Each row is a point on a tangle of strands that fork and nearly touch. The rows are in no order.
In the rows, zero is written as 128.
Points whose rows are less than 127 apart are linked; no others are. Some points are linked to none.
J501: [ 93 126 126 106 165 154 105 108 133 149  99 131  76 140 133 141 127 161
 146 122 101 101 121  86 105  52 144 103 182 130 107 144 231 114 140 131
 123 138 161 117 161 140 143 119]
J728: [140 155 110 111 159 109 132 140 143 149 125 144 112 121 130 113  76 124
 144 159 104 137 156 136 129 139 122 123 143 142 119 135 141 103 135 150
 111 155 151 137 117 152 133 160]
J711: [150 155 128  85 112 123  95 127 156 140 119 113 136 150 114 129 125 119
 152 123 150 146 101 181 171 199 105 131 145 166 122 122  95 106 157 152
 108 122  86 127 119 113 116 126]
J638: [128 107 193 136  56 135 139 114  95 102 154 113 153 127 124 164 155 145
 110 130 185 159 109 126  97 143 127 174 102 123 178 128  90 170 117 104
 140 103  76 151 121  59 125 100]
J612: [152 126 177 173 123 178 113 137 135 130 105  99  90 161 146 143 155 142
 136 104 140  71 105 105  74  35 145 110 125  98 139 109 204 132  97 114
 175 129 188 113 137 145 157 124]
J906: [107 167 127  90 146 122 127 128 144 157 105 150  85 143 138 139  81 142
 163 143 104 121 133 139 123 107 130  92 180 134 114 135 163  98 119 158
 111 156 154 135 134 148 151 144]
J328: [101 126 130  92 174 130 187 151 116 123 140 121 121 111 130 133  89 140
 118 161 156 181 151  94 103 124 150 135 128 157 167 154 115  89 126  91
  94 200 196 145  92 130 131 179]
J478: [138 124 121 170 167  94  69 144 173 177 101  83 168 127  48 116 148  82
 131 112  92 114 126 147 173 174 150 137 125 217  65 155  73 109 100 132
 105  94  92  33 144 146  79 108]
J981: [159 140 114 140 139 134 157 159  86 108 176 146 146 108 142  98  91 103
 125 175 131 160 153 132 144 185 109 153  99 130 158  99  47 109 146 110
 112 137 124 167  86 154  99 181]
J95: [177 165 151 123 148 156  78 169 175 158  42 130 148 151 128 145 114 124
 182 131  62  85  82 180 112 124 106 112 143 121 123 126  96 104  77 201
 133  74 139 113 112 136 125 164]
J623: [ 93 134 169 103 126 152 116 118 103 145 116 146  45 139 182 145 119 138
 122 122 130  90  87  72 111  47 165 114 179  93 146 109 228 124 141  97
 136 162 170 133 122 144 132 113]
J308: [131 144 151 133 146 111 174 159 107 145 150 158  90  90 187 129  81 135
 104 177 113 145 161 108  76  97 189 137 130 110 161 124 160 118 114  97
 114 192 183 133 100 144 155 167]
J659: [ 84  60 108  88 159 147 201 125 117  88 145 112 127 101 109 139 168 155
  88 119 187 169 134  61 119 144 144 136  90 137 166 172 117 128 119  82
 105 177 175 152 126  96 128 130]
J169: [ 88 152 151 101  95 133 162 122 111 116 117 141  98 155 143 165  99 117
 172 136 161 150 109 174 126 123 107  88 154 120 124 106 120 127  99 116
 130 176 154 151 120 148 172 125]
J35: [120 131 126 200 153 120 121 129 128 162  96 107 122 119 115 139 135 142
 135 145  71  82 140 110  77  51 153 129 131 123  86 148 197 125  84 154
 130 111 139  98 159 140 148 125]
J775: [163 124 166 121 126 188 124 140 134 118 118 116 116 152 141 124 121 158
 132 127 152 136  98 130 111 130 115 125 113 126 185 119 123 121 133 124
 133 150 166 164 116  80 141 149]
J637: [122  80  87 114 161 158  95 121 174 166 120  82 172 138  58 105 153 139
  84 103 145 117 119  92 151 159 141 135 114 212 114 154  88  98 135  86
  94 120 155  81 139  82 111 107]
J121: [145 147 105 134 160 100 180 149  93 117 177 156 139  94 149  91  78 111
 115 169 113 155 185 115 132 150 126 153 100 124 140 128  99 101 158 113
 109 167 147 150  98 169 116 188]
J860: [115  89 174 136  88 148 191 124  68  81 176 123 111 119 148 160 181 141
 108 125 201 151 127  96 101 136 132 146  79  88 188 111 116 160  96  88
 132 161 120 170 116 113 131 120]
J848: [172 146 173 139  97 144  75 147 133 136  99 136 154 133 132 133 100 118
 129 133 114 145 104 162 103 145 109 156 136 127 156 113  97 144 136 167
 145  61  65 133  99  83 112 120]
J901: [104 190 112 111 118 108 172 125  79 144 167 187  63 111 219 116  73 122
 126 134 116 100 125 108 127  80 146 111 151  64 157  90 193 115 156  92
 117 170 167 142 118 199 143 164]
J390: [162 153 111 146 133  95 125 129 108 128 142 161 130 109 133 102  96 102
 130 145 103 141 163 146 141 161  98 141 123 102 126  92 130 133 146 171
 135 109 100 156 109 163 124 141]
J210: [ 95  63 135 110 128 158 215 123  85  77 169 119 122 105 134 150 191 158
  99 118 196 158 126  66 111 149 135 137  70 107 190 144 109 142 108  87
 116 176 145 165 130 101 120 133]
J828: [135 141 171 163 135 151 107 136 116 158 114 109  57 148 174 145 147 144
 124 123 131  55 101  82  79  18 186 119 143  98 133  97 219 123  93  94
 173 153 204 104 124 171 147 127]
J288: [125 137 158 170 106 157 136 127 133 122  89  97 123 165 119 166 144 127
 174 133 144 103  99 164  90  69 121  99 131 129 106 118 146 136  71 132
 163 139 168 110 149 138 173 123]
J700: [131 121 144 121 139 145  89 135 158 153  85  93 147 149  87 143 126 129
 146 139 126 147 104 152 135 145 124 134 152 194 100 156 102 101 118 144
 112 132 118 101 136  88 121 111]
J947: [ 81 136 103 142 107 104 117  90 130 122 113 108 135 143 114 151 157 106
 162 109 132 108 130 149 148  82  91 102 150 117  61 129 194 148 126 146
 153 119  90  98 171 166 143  90]
J736: [ 91  73  76  94 120 154 155  94 132  47 150 128 136 136 121 106 187 158
  95 102 156 130 152 108 161 142 131 105 100  76 122 153 139 161 164 100
 149 110  95 132 168 115 130 108]
J272: [130 195 141 125 109 111 126 159 127 162 105 205  75 121 212 134  65 103
 121 139  68  93 118 177 109  96 143  82 164  55 144  82 132 138  83 153
 128 111 151 151  88 169 148 148]
J42: [123 179 153 152 115 136 115 135 113 179 100 135  42 156 189 148 109 139
 142 126 107  48  83 112  94  28 177 100 167  93 131  94 200 121  89 109
 156 143 204 110 125 185 148 147]
J956: [130 184 134 117 140 117 120 176 156 167  62 176  89 136 170 145  85 127
 161 157  48  87 112 187  95  96 142  83 177 103 112 127 106 116  50 173
 125 110 179 132 114 166 147 171]
J363: [ 97 104 186 134 109 102 137 146 106 139 118 134 113 123 115 161 107 114
 117 169 131 188 144 137 105 137 153 154 151 154 116 150 105 149  89 115
 116 150 106 135 117  98 124 100]
J628: [137 133  87  87 161 136  98 112 174 127 108 105 120 154 108 127 139 159
 175 103 123 107 129 142 143 128 102  97 149 148  94 152 184 101 147 168
 124 126 140 125 156 142 135 135]
J316: [162 131  86 165 134  70 121 119 122 128 137 143 160 109  93  98 131  87
 112 127  95 122 182 132 155 161  99 148 105 118 103 108 125 149 145 180
 155  90  91 134 131 161 117 134]
J670: [148 166 157 142  89 141 137 130  80 109 142 179 107 132 179 143  89 116
 136 126 137 146 116 180 113 148  98 124 135  63 160  60  87 141 114 137
 127 106 103 187  82 146 136 122]
J490: [113  73 108 100 149 160 177 117  87  75 199 145 135 100 154  98 168 179
 105 113 152 171 149  65 148 176 124 142 100  96 163 148 109 124 174 104
  99 135  85 174 141 123  87 122]
J228: [132  98 151 125 153 184 109 120 143 128  89 110 125 148 109 143 145 168
 124 112 127 122 109  93  85  71 137 121 146 141 127 154 191 110 130 132
 132 136 158 127 149  87 149 105]
J112: [125  81  52 107 118 121 109 102 190 115 138  80 180 134  75 101 185 139
  92  84 149 106 135 124 180 174 136 126  99 155 102 166  82 132 174 117
 130 105 111  90 162  92 112 110]
J108: [121 141 115 181 179  79  93 137 162 172  90  89 161 121  54 127 149 118
 148 122  71 125 138 139 150 135 143 143 131 194  48 182 107 107  98 167
 110 107  96  63 157 142 103 104]
J482: [136 137 111 151  62  82 136  89  88  94 156 143 184 121 111 151 151  97
 133 119 159 147 140 188 158 170  81 138 106 126 104  98  71 164 138 141
 159  94  69 136 127 136 147 101]
J824: [117 147 137 132 138  97 198 142  73 133 187 176  97  76 196 118  91 130
 102 165 120 152 167  96  97 107 169 148 124  85 163 123 170 117 144  87
 102 190 147 145 108 167 139 167]
J320: [116  97 124 159 158 101 120 119 146 157 121 118 137 120  79 114 123 130
  98 130 100 141 167  91 121 116 143 148 128 158  86 169 148 134 130 149
 116 123 116 113 151 108 119  96]
J569: [140 126 180 138  65 143 117 118 123 114 130 108 168 135 123 153 137 136
 116 123 167 151 104 146  98 135 115 169 112 138 161 127  91 159 139 126
 154  81  67 131 125  50 130 110]
J440: [149 156  99 136 136  72  96 116 176 151  92 100 174 138  95 148 163 102
 179  94  98 115 119 185 162 156  84 127 126 151  74 133 139 117 124 209
 143  84  59  86 139 177 122 120]
J76: [137 118 151 169 133  87  89 146 134 156 112 121 156 125  75 122 106  94
 111 142 100 155 157 134 133 158 142 164 130 181  96 155  81 154 112 146
 134  90  68  92 129 108  85  97]
J671: [155 156 107 137 109  76  91 115 174 139 104  98 192 132  95 141 165  99
 153  90 121 127 115 180 162 169  90 143 123 163  90 129 114 128 149 200
 155  68  37  81 135 148 112 109]
J154: [106 107 141 164 129 143 160 117 132 116 105  89 126 149 100 169 160 137
 145 142 148 115 122 125  89  72 145 105 132 148 104 140 151 134  74 119
 154 163 190 113 159 127 171 114]
J416: [137 172 167 136 116 124 128 153 102 176 138 156  45 122 222 139 103 131
 110 143 110  78 102 102  96  49 200 108 156  83 158  85 207 127 107  88
 143 175 195 112  97 166 147 143]
J495: [146 186 132 129 115 109 130 152 115 139 117 200  95 115 191 125  61  96
 135 138  81 118 131 179 118 127 118 105 148  56 147  69 111 133 104 162
 127 109 135 170  83 175 142 146]
J741: [137 145 101 135  88 106 154 105  87  94 147 152 146 133 130 139 123  96
 150 129 157 141 142 184 154 158  70 120 108 105 110  85  98 143 134 135
 141 125 104 157 120 160 150 125]
J459: [114 177 156  99 130 120 140 137 102 146 155 189  80 104 192 110  66 136
 132 140  94 144 133 111 128 120 137 110 167  81 160 112 164 112 157 140
  93 160 127 162 103 140 126 133]
J296: [135 158 137 113 164 112 165 166 127 153 140 161 108  94 179 120  56 138
 114 178  94 154 155 117  85 100 181 129 146 130 161 150 134  97 126 106
 104 186 200 133  92 140 141 193]
J413: [ 82  89 147  99 144 148 199 119  58  78 190 161  89  94 187 126 155 152
 118 123 157 152 141  53 120 124 136 141 116  65 169 128 174 129 146  78
 100 172 115 171 127 163 101 125]
J567: [105  85 151 141  89 156 136 109 125  88 135 110 144 137 116 142 168 129
  95 105 164 119 126  87  96  84 134 136 117  98 138 141 171 167 139 120
 154 104  94 121 150  87 133  86]
J355: [135 126 123 136 144 100  75 140 167 163 126  85 157 124  69 122 148  65
 137 128 124 131 119 172 190 198 144 122 133 229  74 140  60 114 110 106
  99 121 106  44 130 148  92 122]
J60: [161 150 179 126 137 153  89 142 128 145 127 167  92 115 186 118  93 147
 137 115  79 101 103  95 109  69 145 100 153  84 173 103 208 111 145 140
 130 149 166 145 104 105 137 119]
J954: [ 82 124 123  89 141 146 136 111 105 120 124 145  33 143 191 131 125 140
 126 122 145  83  90  65 124  50 166 117 164  89 140 117 229 134 147  69
 150 160 189 126 134 184 127 132]
J882: [110  75 118 102 131 141 150 117 109 107 181 121 146 112 110 104 160 161
  85 113 166 169 140  72 161 192 129 168  95 140 161 154  84 134 165  97
  93 127  92 155 136  84  83 110]
J999: [113 141 101 110 117  90 163 110 105 107 157 148 123 128 118 129 121 107
 143 136 148 154 169 152 161 161  91 124 128 125  93 124 135 127 149 132
 123 160 105 149 135 163 140 126]
J292: [ 93  92 111  92 167 143 183 135 119 117 148 103 139 109 102 128 126 138
 101 142 179 179 138  76 131 153 137 144 101 174 162 158  94 103 127  80
  92 186 184 144 109 110 118 154]
J765: [132 101 106  93 186 146 117 137 149 147 154 110 137 121  96  87 113 137
  87 124 145 161 147  74 159 180 130 152 119 186 139 150 111  89 166  89
  77 148 143 122 108 109  89 136]
J227: [142 103  83  96 186 148 124 131 160 130 146 108 142 124 102  89 111 144
 108 131 138 139 151  86 143 152 128 138 116 175 131 152 129  95 152 109
  98 150 176 132 118 119 110 149]
J733: [103  92 109 104 145 118 106 125 148 165 175 101 141 123  54  88 152 114
  65  76 165 146 148  86 191 214 155 144 114 205 123 142  69 118 167  59
  75 124  98  80 130 100  72 100]
J517: [128 126 113 134 113 117 176 135  73  99 180 137 150 120 127 124 121 107
 127 159 158 166 157 136 156 189  98 152  95 140 136 113  52 127 135 103
 118 151 112 163 109 141 112 154]
J633: [104 133 121  85 165 147 155 126 108 106 161 163  72 110 186 106 101 155
 137 123 126 131 130  74 119  87 143 109 149  85 162 129 212 107 171  97
 113 170 174 153 129 159 136 144]
J821: [ 87  98 100 158 131 104 162 103 133 119 124 101 148 128  84 155 156 126
 139 143 131 120 150 124 122  91 140 105 129 155  67 158 141 139  89 129
 139 166 167 105 173 139 159 103]
J784: [163 121 162 180 126 129 103 140 127 140 122 132 126 115 147 124 111 119
 117 143  91 109 141 113  84  78 142 135 121  97 135 111 189 143 116 156
 146 116 123 132 117 118 134 119]
J394: [168 159 129 137 178  52  77 152 156 183 108 145 114 113  95  98 107  78
 118 129  71 152 166 154 166 198 123 158 143 163 100 119 100 129 141 175
 128  90  61 100 102 180  72 143]
J168: [130 107  81 140 126  85 122 111 157 129 134  99 176 129  68 119 156 102
 129 115 129 126 154 142 176 162 114 124 111 167  72 157  99 133 134 151
 135 133 111  97 153 133 120 109]
J412: [141 125  90 158 143  65 120 119 141 144 135 128 152 121  78 106 129  90
 114 132 104 133 185 133 161 163 112 143 113 150  77 139 112 140 138 165
 139 119  95 117 140 153 110 129]
J397: [ 92  74 123 132  93 134 137 104 133  86 148 122 158 126  96 127 169 137
  81  98 150 128 145  75 118 107 139 137 116  90 126 162 151 175 154 127
 144  97  82 122 156  84 121  76]
J849: [135 133 146 128  80 118 124 135 122 113 116 128 151 135 131 156 116  95
 156 155 152 167 112 212 141 169 101 128 124 149 108 108  52 154  97 122
 138 133 115 139 103 121 141 123]
J457: [110 163 155 160 118 140 129 138 130 141  69 117 101 155 135 177 124 132
 190 146 104  97  97 178  90  67 133  90 165 123  94 115 140 123  55 140
 146 138 173 114 141 159 170 132]
J437: [104  85 107 140 124 102 127 107 152 120 141 122 158 125  75 112 157 131
  86  98 124 138 169  86 135 124 137 139 124 120  94 175 145 161 155 145
 135 102  79 112 161  97 115  78]
J876: [170 164 116 147 131  77 113 141 116 142 108 180 130 106 139 119  89  81
 136 148  82 141 149 186 136 160  95 145 136  86 125  76 107 143 121 185
 146  78  87 152  89 182 123 145]
J584: [169 148 162 132  86 158 118 126 108 116 137 126 145 136 155 130 127 140
 135 143 170 145  84 181 128 177  98 157 102 120 183  87  37 143 145 118
 138  84  95 169 102  80 126 149]
J44: [134  73  93 131 133 161 102 124 170 150 132  86 180 129  70  96 153 137
  67 105 151 109 113  81 141 151 146 153  89 177 145 149  69 129 147  91
 113 107 148 102 140  53 110 112]
J533: [ 99  80  86 130 116 133 180 107 121  77 148 115 136 141 106 132 166 124
 116 123 163 112 152 110 131 104 123 105  98 109 115 140 146 156 116 103
 156 163 171 135 162 133 157 121]
J494: [ 98  83  91 105 122 171 150  97 108  40 148 135 106 143 153 100 174 144
 114 108 160 116 136 100 154 115 118 103 104  58 139 128 174 158 159  86
 158 110 110 138 160 146 131 114]
J520: [149  78 143 121 142 182 122 133 129 125 142 100 149 120 123 108 146 154
  83 123 162 146 104  77 121 156 134 163  81 155 191 137  93 124 149  92
 106 134 147 148 114  46 110 134]
J549: [111 134 157 117  84 131 152 137 112 109 115 130 124 144 137 168 115 112
 160 153 166 173 106 195 132 146 107 111 133 139 123 117  74 145  92 109
 134 168 141 150 110 120 157 127]
J369: [ 95  97 141  92 163 153 192 131  85  84 172 154  79  96 187 124 139 150
 114 122 159 146 131  54 106 103 153 128 118  80 180 133 192 120 144  75
 109 188 160 155 122 153 126 136]
J483: [152 150 192 133  81 160 122 138  94 113 134 155 108 139 167 141 102 136
 135 127 143 151 103 149 103 134 110 132 134  79 178  85 112 143 122 132
 125 113 102 176  88 104 134 113]
J680: [173 142 106 130 115  89  74 122 142 141 141 102 170 123  90 104 152  89
 115 110 144 125 119 160 178 220 112 163 117 174 133  98  67 127 173 148
 135  59  47  97 122 125  87 130]
J932: [171 163 175 149 116 157  84 167 162 149  54 136 144 147 141 149 110 117
 165 127  77 101  87 183  89  96 104 119 144  98 132 114 112 127  81 192
 148  71 109 121 107 123 132 142]
J810: [155 163 125 111 160 140 112 170 167 154  71 142 112 143 135 134  80 126
 176 167  70 102 115 171 109 120 133 101 161 144 113 135  93  99  76 164
 117 122 194 128 110 151 132 184]
J585: [109 165 141  86 163 111 168 162 119 143 142 154 108 103 161 115  58 135
 122 171 115 174 154 112 108 129 158 133 152 134 163 156 114  84 145 105
  87 187 165 145  87 143 128 187]
J97: [136 180 179 101 109 156 123 141 105 125 147 185  88 131 197 113  77 141
 139 114 102 125  98 118 131 121 122  90 158  65 187  86 147 112 140 148
 112 142 137 182  90 125 129 120]
J381: [120  80  70  93 138 161 138 103 161  71 137 106 143 144 120  97 172 168
 110 101 159 125 137 115 152 144 124 112  96 110 130 155 134 141 164 110
 141 113 126 136 161  97 139 121]
J576: [109  98 119 118 126 171 137 109 106  69 140 130  71 148 175 109 152 136
 123 108 160  93 115  85 130  78 129 112 117  61 148 107 207 151 146  77
 167 128 153 143 141 164 130 119]
J722: [141 157 126 181 148  95  98 149 152 163  68 115 164 121 104 145 130 107
 174 136  56 105 123 164 112 107 110 141 121 125  87 136 133 132  79 203
 144  68  78  94 138 163 125 135]
J730: [118 113 102 121  77 104 159  96  75  88 193 126 166 119 114 127 176 141
 119 119 177 157 142 136 177 205  96 157  96 135 134 119  48 146 165 110
 127 119  68 156 142 112 112 115]
J842: [162 147 157 176  74 143 121 128 147 114 103 113 172 146 133 154 133 103
 146 125 143 118 104 195  91 109  92 133 102 111 123  97  95 162  94 153
 177  71 102 118 120 112 152 130]
J408: [100  77 113 102 130 122 124 119 135 136 162 103 152 122  74 100 150 135
  77 103 166 160 144  81 173 197 142 160 106 176 134 159  76 132 160  92
  89 131 103 115 139  79  89 100]
J731: [117 105  94 114 168 143 112 111 147 118 121 132 102 127 133 109 130 154
 132 116 107 110 149  90 121  79 130 112 141 112 109 146 226 130 153 133
 130 123 146 128 155 139 139 120]
J589: [104 204 127 105 115 100 155 135  97 167 149 198  73 110 207 117  56 122
 124 144  88 117 135 129 129  98 146 101 170  73 150  99 175 120 144 128
 106 156 142 143 109 174 143 158]
J942: [153 166 160 148 129 121 120 162 121 178 132 166  71  99 214 131  91 137
 116 160  73  95 123 121  85  63 195 107 154  90 157  98 198 128 104 116
 131 163 184 118 101 140 148 149]
J326: [128 106 134 141 151 166  87 139 156 156  77  74 167 144  73 145 145 131
 137 143 126 132  94 140 131 138 147 135 141 226  97 156  66  95  94 108
 112 131 160  78 139  83 124 116]
J89: [118 196 151 115 120 120 121 170 146 165  76 189  75 136 198 142  78 114
 134 136  52  79 108 178  99  82 144  70 180  83 134 108 124 123  58 163
 124 109 169 144 106 161 149 152]
J392: [ 99  70 122 116 120 159 193 107  53  52 198 155 114 107 172 114 182 166
 109 116 159 149 145  68 135 149 118 135 102  62 164 122 132 146 155  88
 121 131  83 172 149 149 101 116]
J826: [138 121  93 112 178 128 125 129 156 141 126 116 128 130 104 111  98 142
 132 145 117 133 154 110 129 133 126 129 136 171 111 152 147 101 136 140
 107 153 172 130 134 134 131 149]
J148: [144 165 134 120 126 117 104 140 147 152  91 151 116 140 136 135  87 110
 161 139  93 120 121 177 127 131 103 112 154 109 117 109 133 125 109 185
 129 108 109 143 112 150 136 134]
J596: [121 116  91 178 149  90 118 117 162 143 108  85 183 123  57 129 155 120
 143 122  93 110 144 129 144 121 135 128 117 175  54 173 106 124 101 164
 125 118 124  77 168 135 124 102]
J840: [ 98 148 101 161 135  87 117 105 139 142 101 102 150 128  96 148 157 115
 176 119  95 102 137 155 140  90  99 110 138 133  52 151 175 132 108 175
 138 112  91  88 171 172 144 101]
J152: [134 106  75 124 106  91  90 110 172 135 153  86 184 126  71 100 180 113
  87  81 153 110 134 131 186 200 140 147 106 176 113 140  63 132 181 119
 130  89  77  82 153  95  91 113]
J71: [132  97 175 145 129 195 125 123 140 111 100 100 114 159 123 151 172 156
 126 101 159 103  98  97  75  53 140 113 130 119 146 135 189 131 115 111
 165 138 171 120 151  99 154 112]
J220: [168 152 107 122 106  82  84 113 155 136 120 107 174 131 103 122 154 102
 136 100 142 133 111 179 169 197  92 155 125 154 121 106  98 123 171 180
 146  64  40 107 125 131 105 122]
J246: [163 160 174 121 117 161  89 136 116 128 132 169 108 126 184 105  94 143
 144 104  94 117  95 116 130 106 112 109 152  65 184  88 182 118 160 160
 131 122 124 163 100 105 123 111]
J310: [148 136 145 158  63 122 126 125 124 105 113 122 173 137 130 164 132  94
 152 141 155 144 101 220 123 142  92 130 106 132 113 101  54 171  93 131
 164 102 110 134 111 121 149 121]
J622: [ 93 160 139 117 104 125 151 121 120 130  96 137  93 156 142 170 100 115
 185 143 137 123 104 180 119  93 114  79 169 123 101 104 137 126  81 126
 141 166 173 133 134 168 177 128]
J644: [158 103 151 110 140 196 122 136 134 126 121 104 132 138 127 121 133 159
 113 131 167 148  94 108 117 146 122 146  99 157 189 133  98 114 147 100
 114 151 164 154 117  53 129 152]
J540: [124 124 110 119 111 106 151 122  92 106 181 124 149 124 103 119 138 114
 122 140 166 171 151 136 181 211 104 150 106 161 127 124  51 126 152 105
 109 141  92 145 123 124  97 134]
J519: [128 112 146 127 129 150 110 119 149 137  92  99 146 149  99 145 134 143
 143 126 135 135 113 133 112 111 122 131 145 164 110 155 140 119 122 147
 128 132 125 119 148  85 140 107]
J257: [124 150 100  79 141 144 120 112 152 121 112 127  98 164 122 128 113 153
 182 104 135 112 119 143 140 118 103  84 158 130 116 134 179 106 140 154
 129 142 156 140 152 150 148 139]
J588: [ 94 159 131  87 148 125 179 132  92 131 171 175  66  98 211 119  93 147
 127 133 126 122 121  72 112  70 171 114 159  78 173 123 210 107 167  81
 108 187 179 139 118 172 139 160]
J514: [153 132 171 133  94 132  75 137 132 139 112 116 164 137 109 138 111 117
 120 134 135 152 107 149 118 160 119 172 130 166 145 133  79 141 141 141
 136  71  59 117 113  62 101 111]
J560: [130 143 112 137 145  93 198 138  82 119 181 171 121  88 168 106  87 120
 106 168 118 152 188 109 113 126 138 147 106 103 145 126 135 111 153 100
 113 180 149 154 111 168 136 176]
J740: [ 93 144 143 116 143 142  96 114 122 166 101 145  63 136 161 138 111 146
 137 124  91  80 101  88 114  38 147 109 187 105 122 126 241 122 147 133
 127 136 147 116 142 143 132 115]
J858: [ 89 105 110  85 150 170 127 106 124  86 117 134  53 154 163 117 138 147
 142 106 151  94 106  82 129  63 142  95 152  86 134 129 224 137 148  77
 160 137 179 131 147 168 136 129]
J966: [144 173 127 140 107  93 136 142  88 124 127 202 106 110 170 143  74  89
 129 141 100 145 147 196 120 152 102 130 149  64 128  63  86 142 107 146
 128  91 100 174  77 175 137 131]
J356: [140  95 105 173  90 111 134 123 136 114 144 104 191 129  74 125 143  95
 106 136 145 120 145 133 141 154 127 144  84 147 120 133  57 163 116 134
 154 117 129 119 138  96 125 119]
J424: [139 109  96 121 174 159  75 122 176 169  93  67 168 146  57 129 159 144
 135 116 128 108 102 124 147 150 138 128 137 237  90 158  92  70 115 106
  90 124 166  64 147  99 113 122]
J946: [142 127  93 120  94  88  89 103 145 126 162  94 181 122  90 101 177 115
  99  97 167 114 122 145 182 212 128 162 106 173 133 118  51 132 194 125
 138  64  53 102 144  93  94 120]
J703: [110 106 112 142 103 112 159 103  78  81 176 149 127 122 126 113 148 117
 105 125 146 131 167 105 138 136 103 140 112  79 126 109 147 160 154 122
 140 122  89 161 143 142 125 107]
J973: [138  79 124 131 112 162 118 122 145 129 137  88 173 129  94 108 161 144
  77 115 165 124 110  89 131 154 145 167  77 156 172 145  69 144 152  97
 126 110 129 125 135  35 114 123]
J758: [161 162 138 133 167 151  90 161 167 158  53 125 129 147 120 146 107 147
 192 147  61  84 100 164 104 112 124 107 149 142 109 140 108  97  64 183
 124 103 178 113 125 145 136 174]
J556: [125 159 116 161 144  83 105 122 151 154  79 106 158 128  95 153 146 111
 189 132  79 114 125 181 139 121 101 122 134 145  58 146 137 121  85 193
 133 103  89  89 152 171 137 119]
J479: [131 117 104  92 135 153 130 125 153 126 126  88 147 148 101 126 137 133
 146 137 173 140 108 146 160 166 115 124 114 186 128 138  88 112 137 112
 117 161 162 128 132  98 135 148]
J776: [ 93 111  73 115 153  94 160 100 147 119 135 112 138 127  85 137 149 130
 140 134 134 137 168 128 149 118 126 105 134 165  59 165 146 124 121 125
 128 173 168 108 169 156 150 119]
J952: [128 106  84 103 169 155  94 107 174 116 100 108 126 147 115 111 148 170
 140  96 108 104 138 109 128  94 116 104 140 128 100 160 207 116 153 149
 135 101 131 118 165 128 133 119]
J529: [119 103 121 105 174 132  94 140 151 178 154 102 130 124  64  85 125 108
  77 100 149 152 147  86 173 202 148 141 130 222 117 143  90  94 152  66
  63 130 116  79 116 108  79 114]
J269: [100 123  91 104 120  83 156  99 127 106 153 127 138 126 104 136 147 112
 149 122 153 157 168 153 173 155  97 110 129 155  63 150 134 127 146 128
 124 178 123 123 150 161 146 115]
J931: [121  70  47  90 140 149 128 103 175  91 141  96 161 136  95  89 179 164
  85  94 155 121 141 107 168 170 136 125  94 135 125 167  95 131 174 101
 125 111 128 120 154  87 119 118]
J262: [148 145 135 204 149 112 104 149 139 160  78 115 146 114 122 139 122 119
 153 147  56  90 134 141  83  76 131 139 119 119  94 136 161 132  77 183
 142  83 109 105 139 145 134 134]
J4: [128 123  98 135  58  89 141  89  93  90 177 123 190 118 107 131 174 121
 118 113 174 140 134 155 174 184  95 149  94 131 123 118  53 165 161 122
 154  96  72 141 146 106 130 107]
J451: [155 153 178 180  90 155 106 157 153 130  72 111 164 146 126 162 131 114
 156 130 111 117  96 179  73  84 109 138 127 121 114 122 115 140  83 165
 164  70  88 102 123 105 138 122]
J388: [108 108 117 180 164  97 133 114 138 166 116 119 129 114  89 126 131 136
 102 141  80 118 166  91  97  80 160 144 135 144  75 171 176 135 112 150
 117 128 127 100 166 126 134 102]
J245: [162 159 194 137 127 133 102 167 127 157 122 177  79 105 203 128  85 141
 122 146  66 107 114 117  94  73 175 106 156  84 172  98 184 118 114 131
 129 159 172 142  88 105 137 127]
J627: [187 151 158 132  99 156  90 150 131 123 112 142 146 136 145 119 107 116
 135 144 131 137  89 187 124 177 101 154 121 115 172  86  46 145 133 147
 140  64  95 158  86  99 111 149]
J579: [111  82 172 133  76 140 165 113  97  95 154 109 143 122 115 161 176 142
  96 120 194 154 121 104 103 137 142 158  88 117 177 136 106 171 106 101
 135 141 109 151 131  67 134 102]
J774: [169 128 187 133 102 182 123 131 102 106 151 133 124 132 168 122 136 167
 125 120 159 150  91 122 104 144 112 144 104  95 206 103 110 135 151 122
 130 123 115 179 108  74 127 131]

Follow the links from the first point to the second, and from the first to the third. Name the last point that the two ways share.
J483; J168; J956: J966
J437; J947; J220: J556
J956; J596; J520: J966
J947; J437; J152: J556

A fork is a point with three links, a tip a point with one. Leave the first point through the second and follow the links. Name the first fork or tip that comes.
J262; J35: J567
J152; J946: J556
J637; J44: J966
J292; J659: J584

Name the points in between on the shortest way along the links from the first point to the second, in order.
J520; J612: J973 > J44 > J637 > J424 > J326 > J700 > J519 > J228 > J71
J947; J437: J840 > J556 > J722 > J262 > J35 > J388 > J320
J821; J560: J776 > J269 > J999 > J741 > J482 > J4 > J730 > J540 > J517 > J981 > J121
J579; J308: J860 > J210 > J659 > J292 > J328 > J585 > J296
J246; J588: J97 > J459 > J589 > J901
